A landscape with many valleys, sampled at points; each row gives a point and its height.
From any point a ball takes the steepest step (drop divided by distance) to one of its 2 nearest points. It stops when none of these is lower. Distance is the straight distance between rows; heights are no part of it.
(120): [ 17  -1  13  -8  -8   1  27  -3 -16  22   7   2   4   6  -9 -22 -10  25
 -21   9 -13  21  -2  -4 -15   6 -17  23  -6  -3  -8   9   2  -7]  (h 61.5)
(421): [  4  -8  26  16   9   4  12  -9   0  -8  10  -7  15 -13   8 -11  -1   2
  -7   9  12  11   4  -2 -17 -30  11  -6  14  11  -5  20  -7  21]  (h 61.3)
(1215): [ -6  10   2  -3  27  -5 -22 -20 -15  16  -2   8  16  13  11 -13  -3  19
  -1  -5   5  16  -9  -7 -26   3  -2   9  16  17  -6   5  -6   3]  (h 48.6)
(1276): [  3  -9  -4  17 -18  -2   3   2   9 -17  12  -3  10  -8  -9  13   3   3
   7  16  -2  -9  18  -7  22  -5  -2  -6 -12  -8 -33 -13 -19  10]  (h 46.7)
(1239): [-19  29 -17   4  -1 -17 -28 -14  -4  -3   3  15   9   7   9 -11   7   2
 -12 -13  13   0   4 -19 -11   8  -1  -2  -4   8   8 -20 -22 -11]  (h 58.8)
(213): [-19 -20  -4  -1  15   5 -10   2   8  15  -8  12 -36  -5  -4  -9 -15 -32
  17  -2  -2   0   3  -7  15   7 -13  -1  29  10  -1   2  13 -11]  (h 38.6)
(952): [-16   4 -16  -2   8  13  18  13  27  -9  33  11  -3 -20  -5  -4  10   2
   4 -12  14   5 -11  15  -9 -17   1   3 -12 -11  -5   3   8 -14]  (h 7.1)
(1108): [  0 -15  -7   0  21   2  16   4  22  -1 -10  -6 -17  16   7  -5  -2 -14
  14  -6 -10 -19  10   3  11  -5  -3  -2   1  -8  11  20 -14 -28]  (h 37.4)
(315): [ 11  -2   6  -7 -21  -4  -2 -16 -21   3 -13  -3  15  14 -14  12   3  15
  -4  11   1  -6   1   2 -10  21  -3   1  11   1   7 -20 -16  23]  (h 50.6)
(1436): [-17   6   0  16  10  -2 -19  -7   9  21  15  24  -3 -22 -12  -9 -13  -7
  11   1 -19  11   9 -13   2   7 -13   3  32   3 -18 -18  -9   7]  (h 72.1)
(493): [  7   1  -3   2   0   7   5  -6  11   8  -4  -9  10   3  -6 -10   3  20
 -24  -4  -6  -1   0   4 -12   9   5   5  10  -2  18   8 -21  -3]  (h 76.5)
(759): [ 13 -12 -19 -10  -7  27  -4  -6  -3   3  -4  -2  17 -18 -26   6   3  -1
  21  -4  -4   6  -5   8   0   3  13 -34  19   8   2   2  -1   9]  (h 59.7)
(1357): [ -7   7 -11   0 -10  14 -14  21  -7 -34   2  -4 -10  -4  18  -2  -4  18
  -2 -16  18  -3  -4  -3  -1  -4   2   5 -29  -4   1  -3   3  -6]  (h 59.2)
(782): [ -9  -4 -15  -3  -3 -15   4  -2  22  -4   1   3  -8  11 -15  28   2 -15
  14  17  -7 -16  10  10  24  17 -18  21  -5  -9 -30 -15  -7   7]  (h 48.1)
(1431): [ 11  24  14  11 -26 -15   2  -5   1  -8 -13   2  21  -1   8  17  14   3
  -5  10   3   2   5  -3  23 -17  -3  -6  -8  -3   3 -20 -11  24]  (h 51.3)
(625): [  4   1  -1  11  18  21   6  17   2   6   7  16 -22 -14 -18  -4  -7  -5
  16  -5 -24  -2  -7   1  -7   3 -11  16   3  -7 -13   7   7 -25]  (h 33.1)
(1272): [-16   3  -1   6 -11 -11 -12  -5   9  22  -2  23 -13  -2  -3 -16 -10   7
  -8  -5 -24  -4  10 -15   2  25 -23  18  13  -6   7 -29   1  -1]  (h 47.6)
(507): [ 12   7  -4   3 -22   1   1   1  10  -1  -5  -6  18   7  -3  19  17   1
   5  12  -8  -9   3   3  27   0  -6 -19 -10 -13  -8 -22 -14   8]  (h 49.2)
(397): [ 21 -11   6  -7  -7 -20   1 -18 -12  10 -28 -10  17  17  -9  25   8 -16
   9  29 -14 -16   5  -7   4   1  -8 -12  -2  -5 -12  -6 -10  12]  (h 50.0)
(586): [-22  12 -18  -1  -3   7  -8   2  26  10  11  16  13 -19  -6 -14  12  -3
  10 -12   0  12  -6   9  14   3  11 -15  13  -1   6 -11  -8  -2]  (h 72.9)
(1392): [  0   7  11 -11  -9 -14 -19 -11 -17  11  -8  -4 -15  23   4  -1 -25   3
 -26   6  -9  -5   4  -4   5  36   1  21   3  22   3  -7  13  12]  (h 56.1)
(1072): [ 20 -25   5   4 -12   9  -4 -11 -26  -5 -14 -33   6  10 -18  16  -9  -2
   4   8  11  -9   2  -7 -16   4   9 -20  19   7   0   8 -20  24]  (h 50.2)
(1164): [-12  20   4   3   0   6 -11   5  20   9  -2   8  -4  -2   5  -9 -15   7
 -25 -18 -20   5   0   3  29  24   3  26 -28   9   2 -10  16 -17]  (h 51.6)
(593): [  9 -20 -10  10  -4  21   3   6   3 -28  -8 -33  -4   3   9   2   2   2
  10  10  -6 -30  10 -16  -8   4  -2  -5 -30 -16  -8  11 -25 -14]  (h 44.8)
(918): [  0  26  22 -10  11  -1  -2  -6  -3  19 -11  20  -2   0  15 -11  -2  -1
  -3 -11   8  13  -2   4  13 -10  17  22   5  19  16   4  30  -1]  (h 68.3)
(836): [ -6  19  15  -1   7 -18   4   0   2  22  12  31   8 -17  14  -9  10 -15
   7 -14   9  15  -6  13   5 -18  -2   8   8   3   6 -11  36   3]  (h 66.6)
(415): [  9 -11 -13 -22  14   2   0   7 -16   3  -7   3 -10   2   1  18   4 -10
  22  -7  14   4  -5  11   4  -7  14 -21   7  -3   4  16  25  -1]  (h 54.8)
(888): [ 18 -33  23  -1  11  -6  25  -3   9  10 -15 -19  -6  18   9  -4  -4  -6
  -8  24  -6 -20   3  -7 -21  -7  -9   3   8  -9   4  18 -17   0]  (h 46.2)
(557): [ 11 -21   9   9   4  10   1 -14  -3  10  -1  -3  11 -12 -20  -4  -1 -15
  -2  14   6  15   2   3  -3 -25  16 -14  27  17  -7   8   5  28]  (h 62.8)
(543): [-16  -2  -8  -1  -5 -21  11   4  -6   1  38   0  23 -16  -3  11   6   4
  -1  -4  15  13  -4  22  -6  -3   8 -11   3  -1 -18  -5  -4  18]  (h 37.7)
(1214): [  3  -5   4  -3 -13  12   8  -7   4   9  16   5  15  -7 -18 -12   7  10
 -12 -12   3  13  -2  14  -4  -2   2  -5  24   1  12  -6  -2  20]  (h 75.1)
(1297): [-11   1   2  -8   2 -28  15   5  16  18  11  13  -4  15  17 -13  -3   2
 -28   6   0  -3   0  10   4   9 -14  20   3  -6  12   1  19  -8]  (h 41.4)
(196): [ 13   4  18  10  -9   2 -19  -5 -30  -8 -21  -4  -3  -2   2  10  -4  -7
   4  11  -2   2   4 -16  -5  -3   1 -12   3   4   5 -15  11  12]  (h 43.8)
(1335): [-10 -14 -17   9 -15  -4   7  20  -2 -11  37   3   6 -23 -15  26  14   8
  14   9  13   3   1   5 -18  -2   5 -18   6  -9 -31  -8  -3   9]  (h 41.1)
(92): [  4   3  11  -4  -1  19   8   4   7   8  13  -7 -18  -4  -3 -14 -10  23
 -25 -10  -8  11   3  10  21  11   7  24 -13   8   9   7  16 -12]  (h 54.9)
(862): [ -9  11   8  13  -7   7  -6   1  20  15  -5  14 -10   6   1 -10 -16   1
 -14   3 -30  -4   3  -6  28  27 -16  29  -3   1  -5 -18   2  -3]  (h 51.5)
(511): [  5  18  -4  -9  -3   8  20   6   7  13  15   8  18  -4 -18   4   5  20
  -1   3  -8   7 -12   8  12  20  -9  30 -18  -2  -9 -15   8 -12]  (h 66.0)
(1238): [ -7 -16  -6 -10 -16   9  -4  19 -13 -21   5 -14  -9  -1  -1  15   4   6
  11  -5  16 -11   0   8   4   1   7  -4 -12   3   4   5   4   1]  (h 58.0)
(1075): [  7   9 -16  -2 -16  -7  11  12  -2 -27  -5   3   6  -5  15   7  16   4
  -1  -2  19  -4  -8   5  -9 -17   1 -28 -12 -26  12  -3   4   6]  (h 55.0)
(653): [ 13 -10   4 -18 -24   3   5  18 -11  -7 -13  -9  -2  -2 -16  24  -5  -7
  12   4   1 -13   3   9  16   4   1  -3 -14 -13  16  -8  16   7]  (h 60.3)
(1337): [ -5   6   2  -2  -5 -30   2  -5 -14  19  21   9   6   9  -1 -19   6  28
  -9  -1  -1   9   7   2 -33  12 -16  14  -6 -12  -9  -6  -4   5]  (h 56.5)
(33): [-10  14 -35  -7   1 -24 -10  -4  13 -10 -16  19  25  10  26  11  30  -4
  -4  -3   5  -7 -14   5   5  -8   0 -31   5 -18   4  -8 -14   2]  (h 58.1)
(236): [-15   6 -11  -1  -5   2  -7  10  20  -3  14  12 -10  -5 -11   3   5 -26
  12  -5   0 -11  10  11  39   3  10  -5  -6   5 -14  -3   0 -10]  (h 64.7)
(1175): [ -5  14  -2   9  14  -3 -17  -3  -6  -9  -6   1  -3  21  20   2  -3  20
  -5   0  -1 -13  -5 -17  -6  13  -2  19 -11   8 -14  -3 -14 -11]  (h 63.8)
(431): [ 22 -25 -26 -10  -1   3  19  13 -15 -17 -17 -18  22   1   1  26  19   8
  17   5   4  -1  -3  17   1  -4   8 -42   3 -12  -6  15  -8   8]  (h 61.9)
(373): [-16  -2  -2  11  -5  -3  12   7  27  -3   3  28  -5 -11  10  -8  19 -24
  -5  -1  -5  -9   2  -2  16 -20  -8  -9 -10 -19  22  -6   6 -15]  (h 68.8)
(94): [-11   1   1   0   5  -2 -17   7  -2  19  -6  14 -37  -3   2 -15 -21  -5
  13  -6 -12   4  -3 -22  -4  14 -21  10  11   7   2 -15  21 -12]  (h 42.8)
(1435): [ -8 -19   3 -12  18  11   3  12  -1   0   0  -6 -19   3  13  -5  -8 -18
  15 -11  15   0   4   1  10 -20  18  -5   4   8   6  18  20 -10]  (h 57.0)
(1196): [-14  -1 -44  -4  21 -15  -7   5  -3 -11   3  11  10   1  15  16  10   4
  13 -11   6  -1   0  10  -8  -4  15 -31   8   3 -13  14 -17  -7]  (h 60.5)
(1284): [-10   8 -19   0 -13  16 -12  16  17  -9  -6   3 -12  -9   6   2   4 -15
  12 -12   5 -18   7   4  38 -13  18  -8 -21  -4  16  -2   7 -23]  (h 66.2)
(855): [ -2   0  -6 -14  15 -15  29   6  16  16  -9  20 -13  17  11   2   4   7
  -1  11 -15  -2  -8  12   3   9 -22  23 -11 -18   5   0  18 -19]  (h 46.6)
(788): [  1 -35  11   9  -6   3  -4   4 -22 -17   6 -13 -10  -6 -14  16 -11  -5
   5  13  16  -3   0 -10 -28  -2   4 -21  21   5 -17   3  -6  23]  (h 52.5)
(1282): [ -6  -7   9  14  17   0   1  -5  21  11  -7  14 -21 -10  -6 -15 -10 -36
   1   9 -20  -5  10 -13  20  -7  -7  11  17   7   2  -6 -15  -8]  (h 33.6)
(1226): [ 10   5   9   2  -9   4   3   3 -15 -21  19  -8   3  -5  17  -9   3  18
  -6  -3  30   5  -5   5 -37 -24  -4  -2 -17  -2  -4  -2   2  23]  (h 57.3)
(801): [-12  13 -19   3   7 -21  15   3  10 -21  12   5   2  13  32  -1  23   2
 -11  -6  25   1   1   0 -22 -21 -11   2 -31 -20   4  -1  11 -13]  (h 22.9)
(1065): [  3  -7  21  -1   4  -4 -19 -15 -15  14 -28 -18 -18  20  -4  -4 -31 -21
 -14   9  -7 -11   0 -15  19  25   0   2  12  21  11  -2  16  12]  (h 53.8)
(24): [ 24 -15  14  -7  11   2  22  -3   1  23 -19   2 -18   2 -10   1  -2 -18
   7   7 -10   3  -6   5  10 -14  -4  10  -8   4  12  14  38  -1]  (h 54.5)
(560): [ 10  -2  13  -2   7   1   9 -12   6  -4  -1 -18   1  14  -2   7  -6  -8
  -2   9   0 -18  16   1  17  11   6  14  -8  10   6   8  -6   1]  (h 61.8)
(266): [ 27  -7 -12   6  -5  29   3   8  -5 -31 -18  -9  -1  -8   0   6  12  -2
  28  -5 -15 -17   2 -10   3   0   5 -13 -15 -16   3  16 -28 -19]  (h 47.1)
(130): [-15 -22   0 -10   9 -11  -8 -12  -3  10  17 -13  -2  10 -20   5  -7  -4
  -7   9  11  11  -2   9 -13   9  -7   1  34  13  -9  -6  -1  18]  (h 75.3)
(160): [  1  -4 -11  14   0   4   5  12   5  -6   8  14 -12 -13   5 -13  13  -3
   5 -13 -12  -3  -4  -4 -14 -11 -17  -6  -7 -25  12  -3  -5 -12]  (h 70.2)
(75): [ 18  14  17  32  -2  21  -5  -6   0  -9 -10  -2   0   0  19 -39   5  12
 -24 -12  -5   7  -5 -29 -24  -7  -9   5  -3   5   1   3 -16   6]  (h 14.8)
(393): [ -9   4 -40  -8   6 -10  -2   3  12  -4  -5  19  27  -5   7   6  19  -1
  13 -11   3  -1 -18  26  14  -5  13 -36   1 -13   0  11 -21  -4]  (h 59.4)
(1427): [ -5   6 -18  -9  -2  13   1   0   3  23   7   9  23 -13 -17  -9  10  20
   8 -18   1  21 -12  15 -15   8   0 -10  12  -6   8  -3   7   2]  (h 74.0)
(735): [  2  13  19  25   2  -4  -3 -18  15 -16 -10   3   2   6  23 -28   4  -3
 -36  -1  -4   3  11 -16 -14 -22  -6  11  -7   0  20   2 -17   2]  (h 22.1)
(731): [ 13  13   3   6 -15 -12  10   3 -22  11   3   9   2  -6   6 -36   5  30
 -18  -8  -8  18   3 -17 -27   3 -17   6 -20  -5  -4   2  11 -12]  (h 59.1)
(499): [  1 -23  16 -13  13  11   1  -9  -8   9   5 -28 -10  14 -23   3 -12   6
 -13   2   3  10 -12  -3 -17   3   6   1  22   3  -8  20  10  11]  (h 76.9)
(467): [  9   7   5  -3  -8 -24 -10 -13 -23  15   1   1  16  -5  -7   6   6  10
  -4   4   0  14  -2   0 -28   8 -17   6  14   4  -7 -21  -2   9]  (h 53.7)
(1312): [  1  10  10 -16   7  -6 -29 -18 -19  18   1  -5   1  19  -5 -13 -19  13
  -7  -3   9  15  -7 -13  -7  24  10   7  13  21   8   9   7  10]  (h 51.9)
(1097): [ 16  21  -4   0 -32 -19  19   4   6 -18  -2   9  20 -18  15  15  22  -8
  -4   6  15  11 -11   4   2 -11  -5 -21 -13  -7   6 -14   7  22]  (h 53.3)
(745): [ -7  10   6  -7  -3 -12 -11   6  -9  19  13  32  -3 -23  -4 -17   5  -3
  27 -12   4  23  -6  -2 -15  -8 -12  -8   9  -2   4 -15  31   3]  (h 65.3)
(839): [ 11 -15   4   8 -12 -10  10 -15   8  11  -9   6  18 -10 -24   6   4 -18
   6  18 -14   7   5   6  13  -7   9 -22  18   0  -2 -10  -4  16]  (h 64.1)
(148): [-17   7  -3 -10  27 -22  -5 -18   5  12  -4   0  19  18  26  -7   5   6
 -10  -7  11  11   1  10  -6  -3  11   7  22   5  14  15 -14   6]  (h 45.3)
(388): [  2   7  15  25  16  23  -2   7   8  -3  -4   4 -12  -7  -4 -19  -9   0
   0 -11 -25  -1   1 -15   1 -11  -4  19 -19   5 -17  18   0 -22]  (h 27.6)
(553): [ 17 -13   2  -5  15   2   1 -29 -10   2  -8 -36   3   4 -30  14  -4 -12
  12  14   1  -6   0 -11 -13   7   6 -10   9   7 -20  12 -16   0]  (h 52.6)
(665): [ 11   3  26  13 -24   7  -7  -7 -17  -6 -12  -2   0 -10   7  -4  -7   5
 -17   0   5   8   7  -6   6  -8   8   8 -11  14  21  -5  12  20]  (h 40.2)
(1050): [ -1 -11 -13   9   5   4   0  10   4  -7  11   6 -12  -1   4  15  12 -16
  23   6  -4 -12   1   0  21 -11  15 -17 -12  -7 -15   9 -12 -18]  (h 62.9)
(1270): [ 21 -12 -25 -11  -1   5  20   6  -9   2  -4  -8  22 -21 -17  17  16  -4
  23   2 -11   0 -14  19   8  -4  11 -27  -1  -5  -7   7   4  -2]  (h 60.9)
(1093): [ -8  11 -14   9 -26   5   3  11  13 -34  15  -3  -2  -5   9  11   5   6
 -12   3  16 -10  -2  -8   7 -18  -9  -3 -27 -19   1  -7   0   5]  (h 56.9)
(466): [-13   3  22   3  16  18  -3  10  -6   3  12   2 -28  -5  12  -4 -20  -4
   5  -2  10   6   6  -1  13 -21  15  19 -15  16   2  19  38  -7]  (h 59.6)
(703): [  6  28  -5 -15  -8  -6   5   7  -1  -2   3   6  11  -5  -5  12  10  12
  10  -9   3   0  -5  13   4  18   3  14 -21  -8  11 -16  17 -16]  (h 67.9)
(626): [ 17 -19   3  -6  11  21  15  -1  -9   6  -7 -12  -5   8 -12  -7   1  18
  -5   1 -12   5 -12   1 -22   2  -1  -3  10  -3   8  19 -13  -6]  (h 77.7)
(517): [ -3   5  14   3  15  11  -9 -22  13  -5  -8 -26  13   5 -10 -17 -19 -12
  -6   6  -7 -11  19  -7  23   6  20  13   1  11  -3   9 -15  -7]  (h 58.9)
(1429): [-13  -2 -13  -2   0  -8 -16   0  17 -14 -12  -9  -3  27  28   1   3  14
 -29  -9  19 -11   1  -7  -1  -2  -4  -5  -7  -8  17   8 -26  -5]  (h 36.5)
(789): [-20  -4   0   8  -6  -7 -16  -6  -6   9  20   6 -16   0 -18  -2 -14 -13
   1  16   4   4   3  -5  -7  11  -8   5  44   4 -18 -16 -10  22]  (h 73.7)
(376): [  2  -5  17  22  16  -1   1  -5  15   7 -20  16  -5   4  17 -19  -3  -8
 -16   1 -23  -3   9 -18   1 -13  -7  13  13   0   8   9 -20 -10]  (h 28.2)
(419): [ 15  -9  -7  27  -9   4  19   5   2 -15  13  -3  11 -17 -19  23   8   7
  14  12   0   1   0   2  -4  -2   5 -19  -5  -8 -40  -3 -26  21]  (h 44.1)
(1362): [ -5  26  -1   3  -5  -3 -26  -9 -18 -19  -1  -6   7   6  18  -4  -4  16
 -24 -11   8   7  -2 -14 -22  12   9  12 -17  17  -4 -10 -15  -2]  (h 61.4)
(786): [ 16 -20   5  -6 -10  -9  19 -13   3   3 -24 -11   7  24   1  17   3  -5
   3  24  -6 -14  11  -6 -15  -6 -23  -1  -2 -19   2   5 -26  14]  (h 49.0)
(1234): [-20   9 -14  -6  -5 -25   2   2   4   6   5  11  16   8   0  21  11  -7
  20  20   0  -3  -8  10   4  16 -17  -1 -10  -2 -29 -18   0   3]  (h 51.7)
(794): [  5 -23   3  11  -2  14   7   3  19 -10   8 -27 -13  11   9  -3  -4 -11
   5  -2   5 -25  15  -9   8 -18   8  -4 -13  -5   0  26 -23 -14]  (h 41.5)
(660): [ -6  -9 -13   5  11  -5  18  -6  17  17  22   7  13 -12 -13 -13  13  11
   1  -3 -21   9  -5  10 -27  -4 -14   2  18 -24  -9   4 -23   8]  (h 66.7)
(85): [ 19   0  14   6  16  -9   2 -19 -11  13 -28  -3  -1  13   2  15  -1 -16
   4  19 -17  -7  -6  -9  -4   5 -14   3   2   1   2   6   0  -2]  (h 47.5)
(769): [-13 -11 -16 -19 -12  -5  11  14  10   6   4  -2 -14  10 -22  18  -8 -11
   7   6  -8 -13  -2  17  11  25 -17   7  -5  -8  -8  -6  16   0]  (h 43.6)
(822): [-21  22 -14  -4   5 -27 -17  -7   3  -5  -1  26  20  -3  23  -4  15  -1
  -1 -16  18   3  -1   1  -7   1   6 -20   5  -5   1 -11   2   0]  (h 56.4)
(276): [ -5  -5   4  -4  17  16 -14 -28   9  -6  -4 -32  23   0  -5 -13 -12  -7
   8  -1  14  -2  11   4  11  -3  32 -12  18  21  -8  14 -37  -9]  (h 56.6)
(790): [ -1   1  11  -4  12 -23 -11 -14 -18   9 -32 -11 -12  26   1  16  -8 -34
   6  12  -5 -11   1 -13  11  18  -4   8  10  17  -7  -1   7  -1]  (h 50.5)
(587): [ 22   8  30  15   3  16  15   6   4 -21  10 -18   6 -10   5  -3  -2  11
  -4   6  14   8   2   1 -17 -26  11   8 -22  14  -8   4   5  15]  (h 59.5)
(999): [-11  -3   2  11  -5   1   7  12  32 -11  -3   6 -17  -9  12 -14  10 -29
  -1 -12   6  -9   9   5  42 -29  11 -15 -11  -6  21   4  -2 -23]  (h 67.5)
(1174): [  1   2  20   5 -16 -10   4   1   2   9  -3   6  -9   1  13 -18  -7   4
 -17   0  -7  -2  -4  -4   6  -3 -15  14   1   1  27  -9   5   6]  (h 35.4)
(771): [-16  11  -1  -2   1  21 -17   8  14   1  -2  -9 -15   1 -10  -9 -19   3
  -4 -15 -11  -9   8   4  32  28  11  11  -9  12   3   2 -12 -21]  (h 47.7)
(524): [ -2   0  -6  -5 -29  12 -11   8   8 -12 -19 -17   1  17   7   3  -8  18
 -16   0 -12 -20   6  -4  26  20 -13  10  -9  -4  17 -17 -16   2]  (h 38.7)
(689): [ 10  13   9  -9 -33   4  -8  17 -22  -9   0   9   9 -20  -4  11   6  -6
  12  -8  11  -1   3   5  13   2   3  -9  -5  -2  17 -26  25  10]  (h 62.4)
(439): [ -4  -6  15  11   5   0 -25 -19  -3  12  -9  23  -1  -7  -8 -24  -9 -12
   0  -3 -11   7  13 -18  -3   3  -2  -6  29  12   2 -11 -18  12]  (h 70.7)
(250): [-12  24 -14   4  -1   3   0  -8  20  -3  13   6  11 -10   0 -16  10  -5
 -18 -12  18  11   3  16  17 -16  12   5 -11   0  16 -11  -6  -7]  (h 71.6)
(865): [  5   2   2 -14 -16   1   2  18 -16  15  -1  21  -2 -18  -9   0   2  -3
  21 -12  -3   6  -6   7  -3   6 -12 -11   4 -11  21 -22  40   0]  (h 64.0)
(185): [ -3  32  14   3  17   3   5 -15  16   4  -3  11  17  -3  24 -10   5  -7
 -17  -8  10  21  -2   8  20 -26  12  14 -14  15  22   6   4  -3]  (h 70.0)
(355): [-13  14 -19  -1 -16  17 -32  11  16   2 -15  -5   1   7  -7  -3   4   6
  -5 -15 -20 -22   7 -10  25  28   4   4  -4  -2   9 -13 -33 -14]  (h 43.3)
(1221): [  0   8   3 -27 -11  -4  -8   7 -21   2   5  -3 -10   6 -17  13 -13   8
   5  -4  12   9 -17   7  -4  20   1  17  -5  16  -9 -18  45   6]  (h 41.6)
(754): [-16   6   4  -2  27 -13 -20  -6   4   5  -8  -4 -11  26   5  -5 -10  -7
  -5   8  -8  -9   9  -3  14  18   1  27  -4  15 -13  -2 -23 -12]  (h 66.5)
(892): [ -1 -16 -12  -9  31  13  -3 -28   0   4  -7 -26  11   1 -18  -2  -5 -14
  16   3  -5   1  -2   0   4   5  28 -21  28   5 -18  24 -23 -11]  (h 54.7)
(261): [  8 -34  10   2  24  -2  15  -8  14  10  -5 -19 -27  24   6 -14 -17  -7
  -4  14 -19  -8   3  -6   1   2  -2  16  12  -3  -1  23 -12 -21]  (h 42.2)
(313): [ -2 -12  10   4  -7  -6 -14  10 -21 -18  16  -9 -17  -3  11   2  -3   5
  -7   1  25   5   6  -6 -22 -12  -1  -3  11   7   4   4   6  23]  (h 55.1)
(76): [  0   4 -13 -17 -30 -16   0   5  -2   0  16  -3  28  -4  -7  11  16  16
  -8  -5  24  16  -8  31  -4   7   9  -9   1  -5   7 -12   6  21]  (h 41.0)
(871): [ -2  -9  -6  11   8  -7  12  -4   9   7   9   6   9 -22 -13  10   7 -11
  11   3 -12  15   8  -2  -6 -11  -1 -16  25 -12 -12   0 -16  13]  (h 65.4)
(496): [ -2  -6   6  20   6  20  -3   9   7  -3   7   9 -12 -16  -2 -26   2   9
 -16 -15  -3   8  -5 -13 -10 -30 -10 -13   4  -2  16  10  -1  -4]  (h 71.4)
(1281): [ 16   9   0 -22  11  -3  30   7  -3  13 -21  -1  -6   9   1  13  -3   0
   2   6 -11  -4 -14  13   5   9  -4  22 -14  -4   3   5  27 -13]  (h 50.7)
(679): [-16  11   2  -2   9  -4 -26 -17   7   7 -11   9  -2  13   8  -6  -9 -24
  -2  -3  -4  -7  12  -3  14  13   5  -2  24  15   5  -7 -15  -3]  (h 69.0)
(305): [-16  12 -11   6  14  -8   0  -5  15 -16  -2  -1  -5  28  39   0  -1  -1
 -21  -4  21 -13  -2 -14  -7 -24  -1  16 -26 -12  11   8  -9 -10]  (h 30.4)
(440): [ 22   9 -10   9  -8  37   2  26  -5 -27  -7 -14   0 -23  -7  -9  15  11
  17 -14   4   4 -11  -3  -6  -8  -1  -6 -28 -13  -1   6  -7 -20]  (h 49.3)
(341): [ 10 -19  -7  -6  15  29   3   1 -13   6  -3  -8   3 -11 -13  -5  14   0
  18  -6   1   9 -11   3 -14 -16  11 -38  29   6   7  25   8   1]  (h 58.2)
(916): [  9   7  10   0   0   3  32   1  -8  10  22   1   8 -13 -15   4  -6  25
  -5  18 -13  11  -7   6 -18   9 -12  27 -18 -11 -21 -11  14  -3]  (h 63.9)
(864): [-12   2  -4 -18  -7 -24   6  -3 -21   2   8   6  -5  22   7  16 -11   0
  12   3  13  -3   1  15  -7  13   3   8   7   7   1 -10  24  10]  (h 46.8)
(1230): [-15 -17   3 -18   4 -13   6  22 -17   1  12  10 -26   7   3  16 -11 -11
  14   6  19  -7  -3   7 -13   0   0   7   0   0   0   4  40  -5]  (h 50.9)
(541): [ 18   4  13   6  -3  33  -8  15 -21 -15   0 -17  -2  -5  -3   0 -13  21
  -8  -9 -13   2   0 -13  -8  15   6   9 -25  10  -5   3  11  -5]  (h 28.7)
(597): [ -2  -2  -8   1  15 -13  18   8   5 -12  15   4   7  -9  14  19  18   8
   9  -2   9   4  -6  10 -14 -13  -2   8 -11 -13  -5   3   9 -12]  (h 15.2)
(651): [-20   9  -5  -9   6 -10 -11 -19   2 -11  -2 -11   4  27  27   0   3   3
 -22  -7  26 -10   2  11 -16  -4  17  -6  11   6  22  19 -27  10]  (h 41.3)
(389): [ -6   3  24   4  18   8  -2   2   7   8  22  -2  -7 -11  -4 -20 -17  11
 -24  -3  -1  22   4  -3   6  -7  -3  25   3  20  -6  19   8   3]  (h 57.7)
(83): [  8  15  21  -4 -10  13  -5   8 -29   0  16  -7  -4  -5 -17   6 -21  21
 -11  -2  -3   9  -8  -2  -2  19  -1  22 -13  20  -5  -1  33   4]  (h 35.7)
(1428): [ -6 -11 -22  -2  11  -5   1  15   2 -26  -6  -9  -1   6  17  16   6   2
  27  -5   0  -7  -1   2  -2  -4  19 -29  -9  -8 -19  20 -19 -21]  (h 61.7)
(115): [ 15   9  21  25   2  22  -9   7 -16  -3  -8   5  -9 -13   6 -21 -11  20
 -18  -5 -19   8   4 -29 -15  -7  -7  15 -14  11  -4  13   5  -6]  (h 21.9)
(188): [ 16 -27  -7 -17   4   9  23   3  -8   6 -14 -13  -2  -1 -12   5   8  -3
  21   4   6   7 -10  13 -14 -20   2 -21  11 -13  21  28  17  -5]  (h 56.7)
(1066): [-12  -8  -9  -1  11  -1   5  20   9   4  15   4 -28   4 -13   6  -6  -4
   7   0 -16  -9  -2   9  -9  20 -26   9   9  -6  -8   2   5 -15]  (h 38.5)
(546): [ 25 -14  21  -6 -32   4 -10  -8 -28  -4 -12 -21   9  -1 -16  24  -8   0
   0  19   3  -5   3  -9  -2   8   3  -1   1  12   3 -12   5  29]  (h 47.2)
(151): [-24  18 -29 -10  -3 -29 -12   3   3   0  12  20  26  -4   3  19  10   3
  13  -3  10   2  -3  12  -2  19  10 -19   6 -12 -22 -20  -4   9]  (h 54.3)
(712): [ 11   8  22   2  -5   3   0  12 -16  -9   3   1 -20 -17   4  11  -3  -3
  13   3   7  -1   0   2   8 -21  11  11 -21   3   4  -3  33  -2]  (h 62.3)

Where does a ball stop that starts at each point below?
(120) -> (1174)
(1312) -> (952)
(626) -> (1238)
(1093) -> (543)
(151) -> (75)
(862) -> (75)
